Each row is a point on a landscape with many valleys, with its height.
From any point a ball rolls to the lowest of the 2 points nearest to it. It stops when none of these is lower. Distance is the straight distance between rows; heights are no part of it.
<562> h=524: [121 118  92  76 170  87  98 109  84 115 141 143 137  90 139 240  80 133
 105 116 107 155  80 147 175]
<260> h=417: [168 156 188 152 119 114 111 130 103 114 196 140 100 111 139 152 132  82
 137 125 161  99 122 179 191]
<561> h=526: [ 59  95 135 141 162 134  93 176 182 154  92 153 149 146 136 122 141 174
 135 143  98 132 111  93  89]
<36> h=789: [ 56 126 104 151 176 140 106 116 134 155 122 150 157 140 162 195 129 148
 133  98 101 157 126  88 131]
<88> h=390: [147 108 128 132 147 135 164 115 149 161 122 172 101 133 121  86 128 114
 148 144  98 123 161  91 170]
<722> h=453: [108 115 125 120 190 120  96 106 161 182  84 173 105 120 165 190 107 124
 120 157  73 167 125  75 158]
<665> h=353: [187 126 154  95  60 167 134  94  93 105  88 125 156 145 135  72 159  80
 141 142 151 146 163 152 113]
<60> h=259: [136 138 147 155 132 125 138 122 110 132 148 117 134 169  96 106 133 110
 132 103 174 118 145 143 157]
<916> h=305: [111 128 103  93  76 133 165 106 105 127 161 107 143 124 124 120 128 121
 111  92 153 136 137 153 158]
<905> h=326: [117 112  86 127 127 125 146  85 131 153 139 150 125 116 156 169 120 137
 121 139 111 125 122  70 131]
<283> h=372: [155  91 102  98 141 135 105  86 139 154 136 101 113 157 115 114 161 129
 109 137  74 145 123  96 101]
<255> h=409: [149 140  88 149  95 123 157 109 134 130 198 155  82 128 106 165 121  78
 103 119 125 100 133 154 142]
<189> h=695: [148 116 167 159 155 163 145 151 122 118 109 147 148 186 135  66 154 106
 195 146 120 125 177 127  84]
<334> h=212: [145 101 151 132 114 135 132 141  97  90 103  78 153 142 117  83 104 149
 137 135 179 132 140 149 113]
<170> h=355: [100  91 106 132 196 137  85 114 177 164  87 168 123 117 169 157 107 173
 124 143  31 169 119  65 114]
<564> h=867: [174 188 178 174 100 121 102 127 119  95 131 104 112 109 139 123 156 128
 104 103 184  85 115 251 127]
<254> h=327: [122 117 119 148 113 124 156 109 149 162 159 149 107 133 100 125 137  93
 131 120 143 113 150 109 160]
<654> h=545: [110 123 120 118 160 109 100 158 188 170  94 179 153 138 163 110 139 186
 119 182  66 132 111  71  94]
<508> h=434: [152  99 168 139  88 152 156 167 151 118  67 128 148 162 105  65 138  94
 147 130 192 130 171 153  97]
<523> h=618: [197 175 160 137  68 110 118 106 103  94 125 131  74 107  79 123 172  78
  99 121 149 100  90 197 148]
<823> h=325: [184 143 171 143  96 144 108 115  94 125 166 122 125 138 116 123 121  62
 161 104 163 121 130 144 153]
<598> h=623: [ 99 104 132  77 205 114 131 188 159 152  90 157 175  80 184 175 101 122
 160 177  71 157 141  86 145]
<46> h=258: [132 172 107 119  53 111 203 107 111 111 150 116 150 117 102 132 138 132
 108  73 158 109 136 155 108]
<782> h=324: [133  92 111  66 154 137 135 137 107 109 140  94 169  89 148 136 103 138
 146 151 118 153 150  98 145]
<600> h=683: [ 54 138 131 156 127 162 142  81 169 157 130 142 114 131 176 135 145 135
 132 110  76 164 150  90 107]
<725> h=664: [112 123 127  97 156 108  98 146 105 116 159  73 146 146 138 168 104 130
 116 132 159 125 120 128 158]
<480> h=874: [205 126 106 106 129 102 116  83 125 119 156 111  65 111 116 129 123  92
 100 143  98 118  93 102 156]
<199> h=494: [ 93 103 110 126  92 118 153 144 135 135  92 105 133 147 117 100 151 164
 114  96 195 125 135 126  99]
<762> h=713: [120 171 135 138 114 104 119 132 114  97 165 108 103  68 111  98 135 169
  85  89 155  82  97 225 158]
<424> h=426: [115 108  60 111 148 100 112 101 119 156 139 171 110  91 144 219 101 144
 108 118 119 163 105 100 156]
<521> h=692: [ 96 107 152 110 203 139 139 190 137 118 119 151 152 106 157 135  75 118
 163 185 101 130 150 113 127]
<344> h=493: [120 115 139 120 184 108 128 170 168 143 108 167 172 156 151  94 127 141
 164 155  49 147 130 108 107]
<378> h=425: [ 98 106  89  98 153 119  73 130 143 147 128 106 138 148 136 149 140 157
 118 130  84 155 100  98 110]
<265> h=393: [174 107 175 142  78 182 115 132  99 104  77 134 138 134 114  91 152  75
 146 129 193 120 143 165 120]
<405> h=736: [ 58 165 141 153 147 120 109 101 169 164 140 142 157 140 161 146 157 179
 118 109  91 158 140 101 126]
<875> h=255: [ 80 115 134  90 151 140 148 161  94 125 114 104 155 112 169 104 100 143
 144 141 142 125 139 119 154]
<58> h=490: [141 129 104 151  89 127 129  89 107 110 173 131 111 135  93 177 127  95
 111 150 164 119 115 137  93]
<151> h=668: [138 139 168 151 106 163 169 123 153 145  79 158 137 164 145  54 150  87
 172 136 107 146 193 124 112]
<463> h=91: [142 149 120 158  90 121 150 115 122 106 132  95 116 120  95  88  98 164
 110  57 165 115 134 190 134]
<185> h=309: [169 114 152  98  75 146 133  95  86 130 122 100 114 105 117  82 148  94
 144 138 120 125 125 144 145]
<475> h=500: [183 156 105 130  76 143 142  70 168 159 105 136  99 166 129 139 194  57
 122 132 107 123 141 124 112]
<364> h=206: [174 181 122 157  47 112 190 101 130 113 161 146 117 140  79 139 149  89
 136  63 156 115 131 190 111]
<52> h=69: [ 54 116 119 159 162 134 168 145 130 128 136 136 120 143 159 100 118 141
 135 106 116 140 159  92 141]
<301> h=546: [ 91  84 122  79 202 113 119 154 155 190 111 167 153 119 148 165 121 127
 135 159  72 174 110  65 157]
<11> h=534: [221 181 122 144  64 130 143  70 132 136 139 140 102 157 102 146 156  45
 149 101 126 128 140 148 110]
<104> h=824: [181 138 134 120 138 108  98 117 126  98 159 135  73  99  87 161 131 118
  97 157 124 112  75 148 144]
<32> h=583: [ 59 125 141 152 149 160 135 149 162 143 110 138 148 147 169  94 159 111
 146 160 103 128 166 104  78]
<594> h=394: [128 118 121  95 168 115 140 133 132 123 112 115 160  88 178 113 105 153
 143 167  81 151 140  58 120]
<256> h=516: [136 147 153 162 120 134 148 115 101 111 181 110  99  82 127 124 116 114
 124  97 138 125 121 155 179]
<684> h=602: [125 144  99 104 131  98 104 126  82 105 174 106 139 110 148 196  83 149
 102 113 131 136  96 139 139]
<231> h=927: [166 135 145 125 131  94  88 124 102 105 147  67 106 124  76  74 106 168
 127 121 155 132 101 167 125]
<669> h=718: [131  91 165  94 156 150  85 177 118  91 134  76 137 142 130 140  94 119
 151 170 166 111 133 131 141]
<300> h=570: [234 185 148 142  47 105 114  97  95 104 114 141 112 140  90 138 161  73
 136 108 158 123 127 175  99]
<585> h=910: [195 141  89 135 153 112 134  71 140 151 132 141  70 148 135 156 117  81
  87 154 102 117  97  64 145]
<809> h=464: [156 142 142 142  79 143 136 101 160 160 115 149 112 180  99  96 182 100
 116 124 137 131 151 121 100]
<233> h=815: [173 207 156 133  86  73 115 158 111  82 139 100 110 107 125 139 152 139
  91 132 188  84  85 201 149]
<93> h=883: [163 143 150 132 122 114  56 141 107  83 153  73  95  98  81 132 123 138
 104 154 145 100  77 162 130]
<90> h=264: [143 112 148 102 126 158 124 135 115 116 111 106 139 139  98  77 139 118
 139 147 115 124 139 136 121]
<628> h=155: [129 124 134 157  99 154 132 122 116  87 107  53 125 150 125  60  93 173
  98  85 188 138 133 178 102]
<861> h=450: [112 126  72 118  78 116 126 132 118 142 128 114 141 168 100 149 166 151
  93 120 167 121 111 123  89]
<250> h=675: [185 199 127 147  73  96 132 121 124  85 145 152  82  80  78 157 150 112
  88 127 143  94 101 195  95]
<700> h=767: [149 180 131 131  91  77 130 145 124 117 136  98 109  88  91 112 140 172
  72 108 178 112  76 170 142]
<363> h=891: [ 67  79 101  77 180 112 101 150 107 150 119 154 142  95 143 173  88 175
 136  95 125 158 108 103 164]
<623> h=153: [ 79 122 141 165 129 155 190 173 124 122 117 131 124 154 133  69 128 131
 173 107 144 118 171 123 131]
<140> h=421: [137 117 124 135 135 116 104 113 142 157 126 123 113 190  83 112 179 113
 131 120 120 131 118 133  80]
<639> h=477: [ 64  94 110 101 162 134  87 175 146 142  99 100 159 158 127 135 111 182
 127 143 138 122  96 108 102]
<187> h=753: [186 142 130 155 102 125 128 110 111  91 154 129  91  63  88 148 137 156
  69 139 143  83 102 154 132]
<195> h=159: [ 60 100 114 140 197 155 113 182 133 101  98 138 140 134 144 130  66 189
 178 125 112 132 136  95 105]
<345> h=538: [ 78 123 118 156  98 161 150 143 146 126 100 123 137 165 143 108 180 130
 132 142 147 133 144 121  92]
<408> h=446: [160  99 156 112 166 121 140 152 148 150 104 154 143 145 137  79 139 106
 169 182  78 117 156  99 124]
<285> h=317: [157 123 127 105 116 110 107 110 102 128 137 101 133 143 107 123 138 137
 129 140 125 139 125  82 120]
<541> h=175: [ 75 107 118 125 140 142 162 130 109 129 148 126 146 102 155 141  85 129
 138  94 138 126 147 115 188]
<485> h=257: [ 67 117 116 115 212 160  89 150 157 115  90 146 161 125 161 157  87 191
 164 142  45 163 126  85 103]
<914> h=398: [131 135  87 139  96 112 128 115 123 160 126 141 160 141 125 172 147 164
 106 145 143 115 110  60  90]
<678> h=234: [ 85 118 115  90 114 146 134 124 124 147 130 122 163 123 182 119 159 134
 139 127 127 126 136 105 141]
<793> h=744: [125  98 156 136 180 161 133 189 116  94 138 103 153 134 148  98  77 110
 173 183 147 117 164 126 112]
<122> h=247: [ 68 107 118 156 170 145 150 205 150 136  81 157 163 134 166  99  90 196
 160 148 118 107 149 120  85]
<470> h=843: [ 60  75 108 113 204 142 116 132 135 144 100 140 161 113 154 214  69 150
 153 126 109 159 125  92 146]
<394> h=263: [ 98 136  99 111 118 126 155 137 104 145 180 142 138 110 133 168 134 101
 114  84 117 135 116 140 172]
<738> h=152: [178 151 139 148  68 124 161 105 132  90 118 121 122 117  69 103 135 115
 115  84 192 120 135 208 124]
<881> h=632: [ 84 140 153 168 128 162 152  94 180 162 113 161 112 168 140  76 142 118
 146 138  76 145 181 100 103]
<43> h=620: [123 151 135 155 140  92 119 138 113 114 187 129  86  58 113 144 112 148
  87 106 137  87  93 165 187]

For each start below, name the point where the ball stops.
<793> | <195>
<233> | <60>
<564> | <60>

Call two points neighbours if one is among the 2 nearest of the other. Go from one point of each pair to the other, from neighbour to neighbour, staying as low as possible. Name the highest point that can't be avoided.
<463>, <52> | <916>
<463>, <195> | <561>
<60>, <905> | <58>
